Points on a hilly landscape, in no order, each with its height.
A ball rolls from a point to the lowest of its 2 nearest points, and stops where none of them is lower. Distance is the straight distance between rows; heights are no part of it.
q_552 (h 368): [130 131 125  86 157 151 132 120 158  53 134 140 122 142 117 140  93 176
 128 109 112  74 120  94  80 147 166 122 105 100 120 149 160 172 163 210
 150 147 124 164 101 162  89 148]
q_212 (h 573): [152 122 112  37 183 167 122 112 140  98 128 148 116 156 125 118 110 147
 109  96 152  87 137 116 116 149 112 168 166 133 112 101  76 182 113 141
 145 222 128 152 144 140  87  86]
q_75 (h 426): [147 137 153  77 153 166 124 130 132 191 184  87 114 106 110 124 103 119
  63 119 110 136 138 144 102 168 138 155 138 177 165 103 120 104 139 100
 160 179 176 123 145 153 163 109]
q_284 (h 902): [152 121 126 186  92  85 110 152 142 198 158 134 118 128 167 125 155  98
 109 138 139 180 141 114 166 102  78 110 145 137 156  84  79  75  87  45
  56  47 169 129 149 140 114 125]
q_432 (h 841): [129 146 117 125 137 168 195 178 132  91 158 100 142 146 131 133  89 172
 143 112 112  97 105 149 119 135 141  94  53  91  84 197 152 154 138 129
 161 110 105 126 104 147 121 130]
q_648 (h 753): [108 127 149 178 107  69 121 141 146 149  89 130  76 128 132 131 110 129
 134 155 152 186  97 106 105 121 134 126 122 143 181 136 108  99 113  96
 113  89 122 158 144 147 143 148]
q_338 (h 378): [153 140 117 102 139 159  65 152 122 161 160 144 161 121  92  92 100 161
  86 109 127 156 128 121 123 126 150  92 148 101 161 129  74 143 166 176
 163 118  97 193  85 117 103 161]
q_53 (h 853): [ 97 134 115 102 124 138 157 183 142  99 150  76 171 142 117 129 116 190
 144 116 119 134  96 119 117 114 111  96  91  61  57 221 149 129 150 146
 128 106  88 171  84 100 115 113]
q_647 (h 912): [ 91 110 160 183  92  91 160 101 101 125  61 136 108 121 108 144 155 121
 106 153 117 108 151 143 151 110 127 130  67 168 100 108 159 123 114  99
  73 124 169  59 156 124 152 118]
q_259 (h 443): [209  97 117  68 145 170 150 123 129 134 170 174 110 152 141  91 143  89
 138  87 144 127 133 156 143 155 201 168 134 111 158 118  97 149 103 158
 121 147 190 108 159 140 120 120]
q_644 (h 887): [ 55 126 143 174 107  85 119  92 123  98  70 100 103  95 105 137 112 119
 115 143 164 140 126 159  88 153  71 155 130 179 129 128 176 133 120  95
 159 165 146  97 159 147 168 150]
q_675 (h 846): [ 86 165  99 148 151 160 116 133 145 166  65 115 146  78  97 122  89  90
 113 133 140 131 156 164 128 122  64 148 157 171 123  91 162 135 141  82
 165 146 102 130 136 156 132 163]
q_556 (h 775): [150 139 135 140 159 104 147  93 139 167 120 112  51 146 138 132 131 120
 100 176 179 155 126 132  89 168 138 173 140 159 169 112 141 128  79  73
 112  95 186 121 174 164 195  97]
q_3 (h 659): [115 131 156 161 105 166 134 167 123 147 135  98 118  81  96 149 131 173
 122 141 162 171 143 115 102 156 114  76  88 159 170 120 135 104 177 103
 173  95 116 156  90 138 174 178]
q_803 (h 282): [166 139 138 111 164 160 110 123 141  39 139 124 131 130 109 136 147 184
 161 137 140 132 115  68  93 152 175 136 107 106 153 170 182 162 174 220
 178 106 112 171  99 115 129 128]
q_699 (h 504): [125 150 148 108 110 119 136 137 126 137  67 137 127 118 107 125  70  98
 136 111 124  87 136 166 128  94 137 107 145 143 131 117 137 149 160 164
 161 162 116 145 130 133  97 211]
q_879 (h 124): [136 110 128 146 130 153 114 135 154  50 118 159 150  87 114 141 163 122
 116 130 115 113 152  89 120  91 129 156 129 153 126 116 202 121 155 151
 130 104 123  85 138 112 102 150]
q_966 (h 607): [124 108 146 153 112 119 169 142 134 193 175  72 102 116 163 201 139 177
 150 160 141 170 111  89 102 158 146  97  84 105 175 103 116 121 172  79
 111 118 117 142 139 164 168 107]
q_694 (h 447): [137 141 129  76 170 163 134 102 151 190 232  85 126 115 130 160 128 134
 110 156 136 147 111 126 122 168 143 152 145 139 142  96 112 106 135  84
 121 173 162 129 162 149 162  69]
q_225 (h 720): [141  98 183 119  61  78 113 123 134 144 149 145 156 105  92 150 155 119
 160  99  94  98 153 107 135 107 142 125 129 151 185  72 145 168 171 191
  88 119 167 119 185 119 146 148]
q_458 (h 731): [118 125 187 157  91  54  98 122 124 148 108 130 139 124 108 151 138 115
 139 132 121 150 136 104 135 101 128 120 134 179 189  84 147 116 163 155
  91  96 143 124 145  92 142 169]
q_286 (h 496): [163 110  75 111 150 145 103 134 128 122 149 169 125 169 123  62 144 151
 161  49 114 137 123 140 101 158 172 112  88 105 205 102  65 184 110 191
 112  97 151 178 120 160 140 112]
q_616 (h 323): [145 112 152 128 142 174 178 136 121 141 150 122 103  97 105 128 145 125
 116 154 119 132 147 134 104 173 111  92 101 144 107 108 145 145 149 110
 135 149 144  96 138 140 160 131]
q_872 (h 601): [160 135 149  85 165 194 112 133 157 126 130 143 154 117  84 118 121 129
 108 115 136 106 126 123 117 146 119 147 133 138 130  77  60 186 130 134
 158 174 130 159 149 131  84  87]
q_752 (h 835): [137 168 112 130 163 173  93 149 125 168 114 135 141  93 118 125 109 114
  85 140 130 118 151 161 135 142  69 117 163 138 107  95 116 118 132 111
 139 155 105 142 104 144  84 157]
q_756 (h 198): [160 122 122 123 137 158  94 134 147  50 171 131 149 112  95 139 181 142
 133 117 125 123 124  86  97 132 123 115 129 125 143 138 193 136 170 177
 122 109 115 140 117 124 123 138]
q_242 (h 832): [128 118 147 110  84 134 128 174 154 120 176 101 179 138 100 141  96 183
 147  86  86 112 128  99 114  70 173 118  99 111 149 180 127 160 153 176
 160 127  88 166 100 105  98 128]
q_127 (h 464): [130 133 124  87 164 136 146 136 131 180 203 111 132 144 120 174 130 139
 112 140 110 129 136 143 160 188 125 138 124 104 117 113  95  99 127 111
  64 160 136 151 150 152 147  69]
q_418 (h 125): [142 122 148 175 109 108 149 135 160 125 167 125 116 128 188 162 156  89
 147 160 133 120 100 102 142 127 107 140 127 101 115 113 158 110  96  74
  64 104 116  84 134 107 113 115]
q_468 (h 909): [121 116 123 168 107 112 152 128 106 156 114 146 117 122 142 146 141  91
 102 123  88  97 163 174 180 137 122 155  85 161 117 116 115  89 102  63
  75 128 162  37 158 124 118 102]
q_301 (h 529): [100 113 121 110 138  89 133  86 117 102  97 147 110 151 119 153 141 104
 115 130 139 118 159 132 136 129 142 169 161 128 111 146 154 120  74  92
  77 148 138  99 163 143 133 100]
q_908 (h 425): [135 105 156  65 137 137 157 121 162  67 143 103 146 131  89 172 110 196
 143 120 102 104 145  74 132 125 183 128 102 117  91 142 149 166 185 219
 128 152 147 152 124 129  93 107]
q_606 (h 371): [ 84 137 109 176 131 129 137 106 107 140  91 131  90 105 138 104  98 113
  63 136 118 119 120 175 144 165 100 154 113 166 110 160  78 112  56  69
 127 154 148  69 148 172 138 108]
q_665 (h 852): [109  90 158 190  27 124 166 153 148 153 134  95 143 102 134 131 150 130
 148  83 110  87 156 111 123  84 108  83  61 129 156  68 156 133 162  69
 115  97 140 103 159 106 127 169]
q_832 (h 480): [154 100  89 138 136 140 175 128 140 153 202 102 102 146 164 179 171 137
 139 124 105 109 127 145 154 181 150 127 108  89 124 126 137 119 118  97
  62 139 143  73 155 157 154  85]
q_943 (h 593): [121 138 189  98  95  63 147 134 117 107 102 147 150 137  95 146  90 136
 140 133 100 124 126  75 150  87 161 113 145 121 106 122 132 130 172 235
 151 102 136 139 114  79 101 191]
q_240 (h 787): [183 125 141 135 177 121 121 131 133 108 184 141 110 140 164 102 162 135
 175 141 176 177  91 102  85 160 154 132 140 132 212 100 104 180 106 158
 127 120 107 183 149 138 156  89]
q_784 (h 566): [129 160 178  66 146  92 116 104 141  81 106 131 128 156  61 150 107 155
 125 134 130 128 138  76 148 122 144 134 185 152  97 117 151 121 173 222
 126 122 115 170 142  69  88 146]
q_667 (h 898): [111 128 109 196 116 108  82 153 125 145 110 147 125 125 137 113 177  80
 119 120 121 132 140 129 137 112  76 104 136 122 144  98 116 100  95  87
  85  90 151 151 144 143 125 160]
q_195 (h 533): [165 136  78 104 162 176  68 135 156  95 139 145 120 180  94  71 105 161
 122  55 100 110 104 133 101 136 165 113  81 101 146 135  79 187 145 179
 142 111 106 176 128 123 118 124]
q_120 (h 514): [166 132  94 124 145 174 173 132 121 182 147 162 103 142 158 143 136 103
 162 126 143 173  97 115 168 150 174 151  89  84 122 114  62 111 101  58
 132  75 153 117 163 138 108  71]
q_612 (h 382): [117 126 149 108  95 134 122 149 104 217 142 123 154 117 107 144 100 137
  99 144 120 154 164 148 144 114 116  73 148 122 129 113  87 111 162 116
 157 140 107 180 106 117 141 155]
q_586 (h 805): [144 150  93 136 183 122  80 101 125 123 159 145 117 143 170  85 188 106
 131 156 168 186  75  96 134 148 114 146 170  96 134 122  89 102  87 129
 105 102 127 166 120 114 130  90]
q_213 (h 399): [120 125 164 118 109 122 157 144 143 204 148  94 109 108 129 122 115  98
  72 107  97 102 146 161 116 154 118 137 121 178 153  77 123 116 136  89
 131 168 165 105 186 149 146 138]
q_243 (h 687): [163 119  95 156 122 146  48 156 146 117 160 145 166 131 116  98 132 125
 139  64 101  90 142 131 114  94 127 122 150 134 189 113 136 145 174 171
 136 125  77 153 102 133  86 168]
q_729 (h 305): [110 130 110  74 139 145 134 102 124 124 106 106 159 130 142 162 131 106
 160 162 123 138 142 130 141 169 113 130 174  90  35 132 125 148 114 130
 153 142 117 141 107 123 141 121]
q_109 (h 706): [153 110 147 143  69 133  80 153 167 128 163 139 171 107  85 115 152 113
 139  73  86 104 155 104 111 101 155 117 141 134 184  89 109 168 168 179
 106 108 123 156 150 134  90 165]
q_868 (h 327): [ 57 110 129 113  73  59 141 163 106  96  96 125 121 140 132 131 114 160
 129 125 103 104  87 114 112 113 105  87 131  74  85 199 100  80 117 145
 148 152 109 152 121 130 125 171]
q_463 (h 842): [111  97 154 116  63 108 147 182 142 129 156 100 176 133 149 161 143 174
 176 115 110 137 108 100 121  60 177 126  78 100 144 150 113 153 149 118
 144  96 114 140 142 113 115  97]
q_726 (h 487): [105 125  71 139 156 156 128 136 107  63 129 130 158 124 181  79  82 144
 127 126 118 112 101 155  94 138  95 148 119  88  77 188 157 130 104 175
 186 159 110  90  51 138 116 135]
q_838 (h 857): [116 119 166 179  66  94 158 134 149 146 104 131 128  98 116 125 131 106
 145  83 104  68 137 138 126  81 131 147  75 158 170  67 164 147 144 116
 101 124 125  73 174 112 133 160]
q_187 (h 387): [133 131 155 134 135 108 101 150 143 107  94 108 131 115 135 129 157 102
 176 156 165 162 123 120  97 145  78 109 172 132 110 113 135 160 123 122
 140 120  98 175 125 137 148 132]
q_44 (h 655): [169 137  89 112 170 162  49 102 164  87 118 134 132 130  65 115 109 132
 115  69 106  69 128 148  92 121 139 159 149 145 183 117 167 182 180 192
 141 145  99 147 126 143  85 164]
q_547 (h 502): [197 124  66 114 151 165 154  95 136 163 184 151  99 151 166 151 183 125
 152 126 164 168 117 113 164 144 175 180 132  87 162  94  99 106 109  68
  74  79 202  91 179 119 124  42]
q_445 (h 905): [147 107 105 173 115 112 136 147 102 174 163 149  83 126 162 117 148  95
 108 120 120 148 127 162 156 126  97 130 100 127 151 123  73  79  84  53
  69 108 175  70 162 145 138 107]
q_241 (h 381): [148  94 123 149 117 153 156 144 118 221 168  84  97 113 158 102 142 101
  63 102  84 111 160 147 110 186 109 128  93 137 171 100 108 107 134  66
 111 130 165 107 168 185 148 116]
q_730 (h 347): [120 114 143 103 113 117 166 113 155 116 119  92 132 140 150 188 145 123
 201 165 148 150 119 105 134 153 133 124 150 112  82 111 148 169 129 118
 132 151 112 163 138 125 175 104]
q_405 (h 813): [118 154 104 142 173 129  79 107 123  85 102 165 132 127 139 101 144  94
 121 158 133 136  96 111 126 158 102 150 154 121  98 127  96 115  69 114
 122 139 133 162 123 142 100 110]
q_871 (h 315): [138 126  84 183 179 181 124  56 121  79 138 130  75 120 165  94 180 119
 118 194 156 164 108 116 114 172  94 132 145 145 154 136 148 127  78  64
 129 111 149  85 144 123 191  94]
q_967 (h 411): [106 135  88  88 168 130  97 117 114  54  71 134 139 112  92 126 131 170
 150 177 156 165 131  82  96 141 118 138 182 132  94 172 138 120 148 168
 180 133 102 147 102 101 143 119]
q_519 (h 351): [105 130  86 182 158 125 117 123  93 144 117 103  90 128 156 108 140 138
  87 146 133 142 115 152 117 203  92 151  97 143 153 144  91 122  37  74
 122 103 166  97 148 176 185  67]
q_740 (h 565): [101 121 121 184 137 112 116 151 125  88 115 120 129 105 144 144 136 128
 135 167 134 118 102 139 100 131 108 144 141 157 142 144 157 123  95 114
 130 170  83  69  90 135 158 119]
q_293 (h 779): [177 121 153 106 158  96 143  98 133 145 151 126  75 153 149 146 160 128
 163 161 188 166 118 120  96 145 159 149 159 136 206 108 122 160  91 134
 101 106 168 141 175 163 200  94]
q_845 (h 375): [151 108 132 130 129 147 107 155 135  99 149 140 165 113 161 121 146 127
 174 135 153 110 124 142 112 116  98 126 159 111 110 129 127 178 125 140
 151 161  94 133 111 131 116 121]
q_959 (h 428): [129  83 143  81 111 111 125 133 107 123 146 155 152 119 116 144 142 119
 150 116  88 115 137 117 137 105 163 116 141  95 114 127 106 132 154 197
 110 155 161 130 122 134 110 145]
q_713 (h 321): [145 108 156 108 115 110 164 143 144  75 103 124 141 141 144 120 105 118
 193 100 116  66 122 150  98  93 134 151 143 124 119 159 138 176 108 164
 163 168 106 113 115 158 119 132]
q_133 (h 769): [131 136 166 158 137 118 125 114 143 149 105 129  80 122 122 114 136 105
 103 168 161 167 143 133 129 115 116 141 123 184 141 107 112 129  76  82
 124 104 189 112 198 129 168  99]
q_491 (h 252): [156 151 105 177 185 166 113 121 120 132 142 155  97 107 132 113 154 118
 115 154 140 147 129 113 113 137 133 133 125 144 193  92 128  97 106 123
 140 107 151  91 117 145 137 133]
q_52 (h 386): [ 70  85 118  96 116  75 135 146 117 109 132 122 132 139 125 158 136 133
 125 122  99 130 110 107 114 125 146 126 141  87 106 148 138  88 154 163
  99 164 133 132 131 127 142 152]
q_351 (h 640): [115 140 143 142 109 164 121 156 132 201 182  82 134  85 112 146 121 215
 111 134 167 187 131  87 101 141 144  72  92 125 193 119 105 106 167  96
 178  89 118 222 107 145 150 150]
q_448 (h 175): [ 90 144 161 153  72  81 126 110  92 160  86 139 164 128 161 127  76  78
 150 131 118 104 132 179 201  54  90 133 127 161  95 134 111  94 119 120
 123 156  97  91  90 106 109 138]
q_134 (h 623): [141 131 117 106 152 146  88 112 148  83 106 143 118 148  90 103 135 114
 118  79 124 108 141 148  85 156 136 145 163 136 174 118 128 179 138 179
 118 143 135 185 154 185 127 151]
q_739 (h 267): [129 125 166 111  96  71 159 146 153  78 122 125 133 157 162 142 131 112
 196 130 121  93  92 106 103  88 156 150 136 101 129 168 151 133 111 181
 123 121  94 135 122 127 121 149]
q_108 (h 398): [113 159 178 116 112  54 120  99 108 149  63 121 167 114 142 117 111  84
 130 127 119 119 135 130 182  96 102 110 168 149  60  89 144 116 173 180
 108 133 105 144  78  71  68 175]
q_255 (h 470): [170  94  93 129 133 174 122 141 139 119 177 161 144 171 159  94 170  94
 165  70 125 110 123 140  97 151 151 127 115 112 167 116  88 151 111 159
 104 131 160 141 151 146 138 126]
q_483 (h 359): [172 102 117 130 125 200 153 143 127 180 197 106 111 121 119 123 136 118
 102  92  79 114 162 152 128 177 125  75  87 130 149 120 112 139 153 116
 112 132 158 123 147 165 139 133]
q_569 (h 826): [131 138  98 135 153 166 134 167 122 109 169 129 147 147 123 150 145 142
 100 125  90 110 139 144 147 147 115 130  96 108  99 152 144  96 125 130
 102 124 107  71  86 132 121 106]
q_634 (h 554): [ 89 102 160 154 103  51 111  52 123 114  77 112  87 143 114 144 141 119
 111 168 153 151 130 113 110 105 107 165 149 193 128 134 180 141  98  98
  91 112 161 108 199 110 218  67]
q_288 (h 212): [128 140 113 168 101 153 148 137 147 124 114 129 145 129 171 134 136  75
 158 132  94 104 141 126 181  89 101 123 132 115  91 138 162  74 128  83
 126  88  99 112  70 120 105 161]
q_438 (h 216): [118 149 156 127 113  78 166 137 151  94 138  94 134 139 177 149 130 101
 169 164 103 117  80  84 134 127 140 151 140  94  69 177 188 100 122 141
 106 106  90 140 111 114 115 138]
q_290 (h 594): [ 95 124 155 136 107 103 195 110 105 139 139  90  89 131 148 219 121 170
 175 169 135 138  90 119 121 173 161 131  78 112 124 137 166 103 155  96
 123 145 108 112 137 149 160 119]
q_522 (h 483): [109 147  89 109 156  91  79  99 124  60  56 138 135 115  87 124  91 143
 146 169 147 152 147 127 124 119  71 140 234 168 100 171 174 127 144 169
 149 137  96 105  65 101 133 124]
q_470 (h 916): [ 57 113 154 131  80  74 170  90 115 114  30 120 147 140 145 165 145 133
 159 139 104 113 135 125 150 107 138 113  67 138  76 108 166 136 152 131
 116 122 141 101 142 105 158 106]
q_4 (h 191): [ 92 122 105 113 112 136  79 146 113 177 145 148 142 151 128 112 136 138
 106 126 154 170 106 106 129  97 136 103 142  85 117 175  47  96 109  88
 153 115  94 203 117 110 110 139]
q_143 (h 472): [115  89 141  50 113 132 116 100 140  93 118 137 168 140  79 140 121 107
 115  97  88 102 154 136 115 117 137 123 148 131 100 113 153 148 189 196
 139 167 160 136 164 117 116 162]
q_509 (h 806): [115 137 115 144 161 108 118 168  99 173 196 136 127 138 176 109 151 167
 120 122 144 192  83  98 117 137 169 103 123  79 177 119  57 105 112 133
 107 120 115 197 106 129 119 109]
q_658 (h 400): [215 127 132  69 150 172 149 142 133 105 126 152 125 168 128  94  84 110
 152  60 135  98 138 155 155 120 196 182 116 124 148 132  75 172 115 182
 161 150 177 100 131 120  82 114]
q_137 (h 243): [108 150 129 165  79 135 137 146 127 162 123 107 171 110 160 126  93  97
 148 139 130 114 141 171 157  80  90  99 140 125  98 168 129 111 109  83
 151 125  58 118  70 117 123 142]
q_201 (h 526): [156 137 115 144 134 197 172 113 112 192 134 117  94 116 147 152 155 121
 142 179 130 178 137 104 154 155 111  96  86 113 119  98  89  86 114  38
 144  79 145 109 150 131 123  92]
q_350 (h 449): [122 153 159  94 115  64 165 114 129 106  78 118 146 124 135 138  98 109
 161 141 120  64 137 155 145  99  97 118 168 139  84 115 180 141 162 194
 127 160  98 138  91 116  89 179]
q_387 (h 535): [125 140 159  62 142  86 113  99 109  97  86 145 135 173  57 149 130 149
 101 112 131 120 190 129 166 112 130 118 183 168  93  91 167 160 147 201
  87 136 148 156 156  94 129 121]
q_892 (h 229): [148 147 142 136 147  88 114 163 148  82 138 155 138 156 130 115 132 127
 132 133 127 124  96  77 156  97 155 158 136 114 121 154 108 106  97 174
  82 100 109 148 118  99  55 112]
q_182 (h 621): [144 130 158 131 118 166 131 128 163 174 194  88 128 113 108 163 127 158
 142 130 130 155 123  92 117 155 157  92 104 141 183 102 101 136 179 118
 109 102 139 186 141 150 146 129]
q_629 (h 319): [ 76 110 141  88  77  98 147 156  87 187 139 129 153 129 117 147  69 164
 122 128 119 155 147 145 160  77 125 106 143 137 101 141  64  99 145 125
 166 184 131 122 138  94 137 121]
q_750 (h 800): [163 156  93 152 136 197 115 159 106 124 136 145 140 117 118  74  77 169
  77 111 131 117 139 151 123  93 130  84  82  99 119 178 127 131 141 142
 198  84  93 100  53 123  84 169]
q_296 (h 442): [116 121  82 131 164 172 126 157 131  75 102 141 133 120 121  76  88 132
 100 113 111 102 119 149 113 122 130 151 110 125  91 172 131 127 118 136
 184 157 123  69 114 131  99 138]
q_444 (h 296): [123 131 128 127 123 109 147 125 125 106  73 157 121 143 121 105 103  81
 132  95 112  68 153 178 191  75 132 157 105 127  80 151 148 131 127 152
 114 136 183  78 151 115 100 146]
q_734 (h 894): [ 71 113 131 188  90 102 102 124 127 142  92  94 115  93 141 132 152 101
 116 151 126 149 140 128 103 145  62 115 129 136 122 102 155 106 126  68
 123 104 139 131 144 169 178 155]
q_124 (h 171): [110 150 148 184 134 101 134 148 140  94 123 153 112 117 144 142 133 122
 108 153 134 118 104 103 161 112 130 158 114 123  94 141 130  79 100 107
  60 113 108  99 115 114  67 100]
q_925 (h 424): [100 117 158 145  68 116 165 127 104 215 117 129 122 140 149 139 117 111
 114 142 125 158 143 134 141 107 145  90  86 124 124 114 108  88 131  75
 139 120 117 130 140 136 132 146]
q_719 (h 865): [ 86 133 153 151  77 135 168 144 128 158 122  84 142  95 111 125  75 140
 114 115 141 128 132 172 119 138  76 119  99 180 113 118 153 116 155  75
 160 157  82  80 132 107 160 137]
q_895 (h 624): [160 121 138 121 136 223 113 119 159 166 153 142 154 102  98 113 115 127
 121 112 128 127 160 117 129 138 148  95 101 132 148  79  43 183 144 141
 141 135 148 173 108 163  94 105]
q_901 (h 335): [103 160  63 199 163 163 103  78 105 131 145 118  95 115 184  92 148 133
 113 175 122 174  86 130 141 187  83 121 121 125 148 158 101  89  51  56
 128  83 130 115  99 156 194  78]
q_176 (h 197): [125 139 126 147 151 153  97 121 131  88 107 163 129 100  95 113 139 121
  96 139 136 133 128 108 106 115 156 165 133 171 173 108 149 130 120 144
 160 144 139  98 149 133 117 149]
q_214 (h 819): [138 143  72 159 166 154 108 155  95 146 195 131 138 149 153 123 168 148
 110 136 112 141 108 141 145 166  81 131 116 101 122 143  97  94  82 100
 103 135 118 114 108 134 139  95]
q_591 (h 401): [106 122 113 157 170 133 158 154 126 103  75 129  88 105 109  80 116 116
  72  94 119  77 114 173 122 149 146 163 107 154 118 164 106 122 103 115
 133 165 136  59 149 137 100 123]
q_263 (h 251): [ 72 107 152  99  65  68 165 153  97 154  85 132 164 140 151 139  92 142
 149 113 104  95 134 146 172  51 135 130 107 120  90 143  86 101 125 122
 142 191 118 104 109  95 109 144]
q_329 (h 418): [110 121 176 124  86 108 144 137 103 224 138 138 141 118 143 154 122  83
  91 123 108 131 155 162 149 114 113 132  98 149 119  52  94 114 145  58
 110 146 155 113 184 145 109 124]
q_949 (h 255): [110 138 132 168 106 110 138 110 124 110  92 156 138 125 144 126 125  81
 146 123  90  63 151 151 185  81 118 155 120 127  88 162 192  88 109 132
  87  99 143  80 102 134  87 158]
q_490 (h 833): [155 158  91 135 173 206 149 153 142  85 150 102 126 152 141 114 138 139
 139 108 110  76 131 132 128 162 130 119  62 116 106 158 176 142 114 119
 133 111 114 100  95 131 142 109]
q_402 (h 861): [133 124 196 148  84  93 157  80 155 120 125 115 141 134 135 147 163  81
 149 107 124  80 137 131 141  90 122 154 113 170 140  59 207 150 134 134
  73 122 129  88 172  90 126 127]
q_459 (h 774): [153 165  82 128 155 203 117 135 134 134 116 135 129 107  87  86  89 208
 122 131 159 154 119 137 107 139 117  60  97  98 118 173 136 144 166 120
 206  77  77 134  39 103 119 164]
q_135 (h 333): [141 166 141  87 151  95  99  88 111 148  56 121 151 115  95 133  90  87
 115 159 145 133 154 138 167 129  78 119 204 167  56  99 161 128 178 167
 103 121 111 162  94  82 102 162]
q_646 (h 509): [143  95 164  32 122 114 133  79 129 109 125 158 126 175  87 132 139 115
 104  95 118 104 190 132 158 115 153 163 173 130 107 102 120 175 133 187
 104 159 199 144 198  98 105 121]
q_447 (h 261): [ 81 115 108 138  90 105 118 174 111 141 115 136 147 145 144 122 141 153
 116  99 120 135 119 117 118  84 167  88 108  71 116 198 103 111 110 114
 154 116  98 153  94 130 124 139]
q_454 (h 542): [135 125  91  97 207 166 128  85  88  76 118 155  93 163 141  76 150 142
 109 128 143 111 115 140 101 183 165 152 134 114 118 151 137 143  80 155
 157 164 148 124 119 133 149 111]
q_238 (h 568): [107 136  90  95 172 151 116  91  95  84  74 131  90 146 101 113 114 132
 101 132 138  98 144 155 102 167 128 138 180 125 122 164 157 149 108 142
 160 170 145 122 114 144 169 148]
q_888 (h 503): [167 104  87 131 121 103 127 105 150 136 137 158 131 161 157 149 194  95
 153 115 142 143 156 127 120 150 160 148 153  92 165  90 155 118  85 115
  52 105 165 114 146 153 146 100]
q_712 (h 491): [150 102  92 103 142 151 138 105 144 140 183 129 125 156 149 177 194 114
 149 122 131 154 126 110 151 152 149 142 139  85 112 122 144 103 132  89
  56  83 161 115 175 123 149  82]
q_336 (h 691): [123 153 152 128 117 108 130 166  98 146 138  90 113 102 114 139 105 181
 140 129 174 187 108 119  97 141 121  60 135 136 148 178 111 108 179 152
 169 126  96 205  73 130 152 188]
q_951 (h 814): [116 113  89 138 123 106  96 174 109 155 198 117 145 141 156 156 158 147
 143 137 130 167  99 124 153 108 132 133 116  98 140 132  78 100 122 113
  84 140 116 133 118 117 130  84]
q_31 (h 515): [136  88 143 111 126  74 152  93 129 104 108 157  79 162 135 144 174 107
 131 122 148 118 123 124  98 136 189 155 162  96 165 130 172 126  64 122
  73 122 163 110 168 154 141 104]
q_709 (h 288): [152 143  91 103 167 156  55 144 101 179 137 179 138 142 139  88 123 151
  97 106 135 148 109 120 137 117 151 110 130  84 149 118  39 106 121 134
 164 116 104 209  76 106  74 131]
q_256 (h 796): [165 137 107 122 145 124  85 137 128 131 187 155 126 137 168  84 159 139
 146 125 147 181  63  90 115 127 142 125 149  99 191 127  84 125 122 156
 136 113  95 182 128  98 107 101]
q_543 (h 877): [ 85 134 143 109 141 129 142 140 131 108 118 100 128  87  77 126  96 150
 105 141 168 158 129 154  84 161  75 135 139 183 127 130 160 118 157 111
 173 155 113  84 145 115 178 134]
q_271 (h 344): [186 152 156 112 133 162 179 178 138 116  82 140 118 150 133  97  78 102
 127  84 102  52 162 171 185  97 178 182  80 140 106 153 121 165 115 155
 153 130 172  70 137 121  65 132]
q_265 (h 581): [ 99 122 134 159 120  93 183 110 120 111 130  97 121 101 150 182 129 150
 137 190 150 135 114 116 117 141 141 148 117 144 100 135 186 114 136  93
 136 169 102  69 129 115 154 103]
q_170 (h 742): [119 117 181 187  60  17 111 120 117 189 112  98 110 106 144 118 142 111
 124 147 129 180 111 100 125  87 108  91 128 149 152 105 124  85 135 118
  88  70 129 166 120 106 145 162]
q_980 (h 823): [113 167 101 118 171 137  43 127 133 136 105 134 148 101 112  88 127  95
  92 143 155 144 119 150 124 148  50 132 194 110  96 129 101 142 102 125
 143 126 114 166 112 140 114 145]
q_85 (h 734): [135 173 128 118 107 173 133 139 130 163 120 110 141  99  73 123  75 203
 118 128 201 164 133 143  84 153  89  63 133 119 120 157 137 120 198 136
 198  92  57 185  51 117 133 183]
q_922 (h 547): [135 118 125  71 160 139 127 104 110  94 121 146 115 157 144 133 154 114
 127 138 158 100 150 131 141 151 129 162 175  91  88 129 117 173  53 137
 106 199 149 138 158 144 103  92]
q_69 (h 287): [137 130 112 176 163 175 146 111 113 135 128 129  81  86 128 126 153 124
  87 178 149 162 136 134 110 173  77  95 107 163 140 108 141 107 120  65
 153 115 152  82 139 146 174 133]
q_393 (h 543): [113 117 155 138 120  49 133  42 129 110  89 145 105 146 140 136 125  94
 121 169 127 154 135 133 166  99 125 155 157 164  88 143 141 105  87 109
  55 132 156 102 177  98 153  84]
q_765 (h 596): [142 142  82 109 187 147  93  94 110  71  72 122 115 135  88  84 127 122
 108  90 142  77 142 176  96 155 103 160 189 161 158 156 159 194  99 149
 159 178 127 136 173 166 140 131]
q_235 (h 847): [100  81 165 163  40  93 134 150 139 159 115 113 159 128 155 144 155 135
 166 135 122 138 125 107 138  46 144 107  86 137 122 109 126 132 158  90
 130  86 113 113 152  68 138 129]
q_990 (h 763): [ 93 116 144 206  74  78 130  97 126 165  86 137  94 127 125 118  92 105
 114 155 138 162 111 142 119 104 131 138 101 173 144 131 100 113 106  32
 109 103 152  95 170 147 156 117]
q_396 (h 167): [143 147 162 135 119 104 174 141 148 141 186 105 148 142 182 175 124 113
 168 156 119 131 101 111 175 118 148 145 121 117  85 110 170  93 139 105
  86 131  86 116 128  97 100 111]
q_996 (h 818): [143 133  97 140 127 149 107 189 148 108 169 126 167 144 107 100 109 199
 102  86 120 114 120 110 131  71 150 115  88  97 133 188 135 140 145 165
 176  77  81 142  65  96  87 131]
q_588 (h 520): [112 139  56 125 196 145 103  82  92  63 124 153 136 145 204  79 145 153
 125 146 131 117  94 130 132 172 131 162 129  61  84 154 137 141  66 165
 160 157 121 118  72 116 110 104]
q_928 (h 552): [131 126 178 100  63 111 161 127 109 172 100 139 167 143 130 135  77 128
 141 112 114 115 150 135 161  74 166  74 133 127 114 107 105 143 166 189
 174 144 118 160 106  99  95 202]
q_5 (h 856): [114 162 115 160 134 188 155 155 141 154 111 105 133  93  90 103  86 102
 104  86 119 108 144 170 105 140  97 133 115 194 157 110 161 121 163  81
 163 140  93 106 131 131 134 145]
q_169 (h 538): [ 70 132 120 170 116  62 100 120 117  62  83 122 134  86 102 145 100 127
 133 155 128 128 119 119 119 116  95 142 176 173 112 175 179 101 128 126
 117 145  90 106  70 125 132 129]
q_969 (h 455): [174 163 125 110 154 190  87 116 131 170 166 155 116 138 107  90  95 113
 120 103 117 129 122 151 119 131 146  95 152 127 189 123 102 134 145 173
 165 107 134 173 101 147 147 192]
q_130 (h 346): [146 129 110  67 170 150 119  89 125  29 127 117 132 133 126 135 165 157
 185 162 140 136 123  85 101 128 172 146 150 113 124 191 185 140 143 170
 179 123 119 141 102 112 154  97]
q_481 (h 213): [146 140 107  40 152 131 121 103 132 108  77 152 146 148 102 152  90 113
 136 164 127 132 153 140 186 119 109 123 186 117  43 120 126 142 156 162
 159 135 135 140  97  95 115 138]

Where does a ball stop that starts at each point below?
q_647: q_256
q_838: q_879
q_458: q_879
q_296: q_879

Call two points neighbours if one is among the 2 nearest of the other. Go from one point of each pair to the other, from neighbour to neighbour, staying as low as possible. Name the highest point that can't be avoided.
q_4 and q_481: q_943
q_448 and q_879: q_925
q_288 and q_448: q_137
q_481 and q_418: q_187
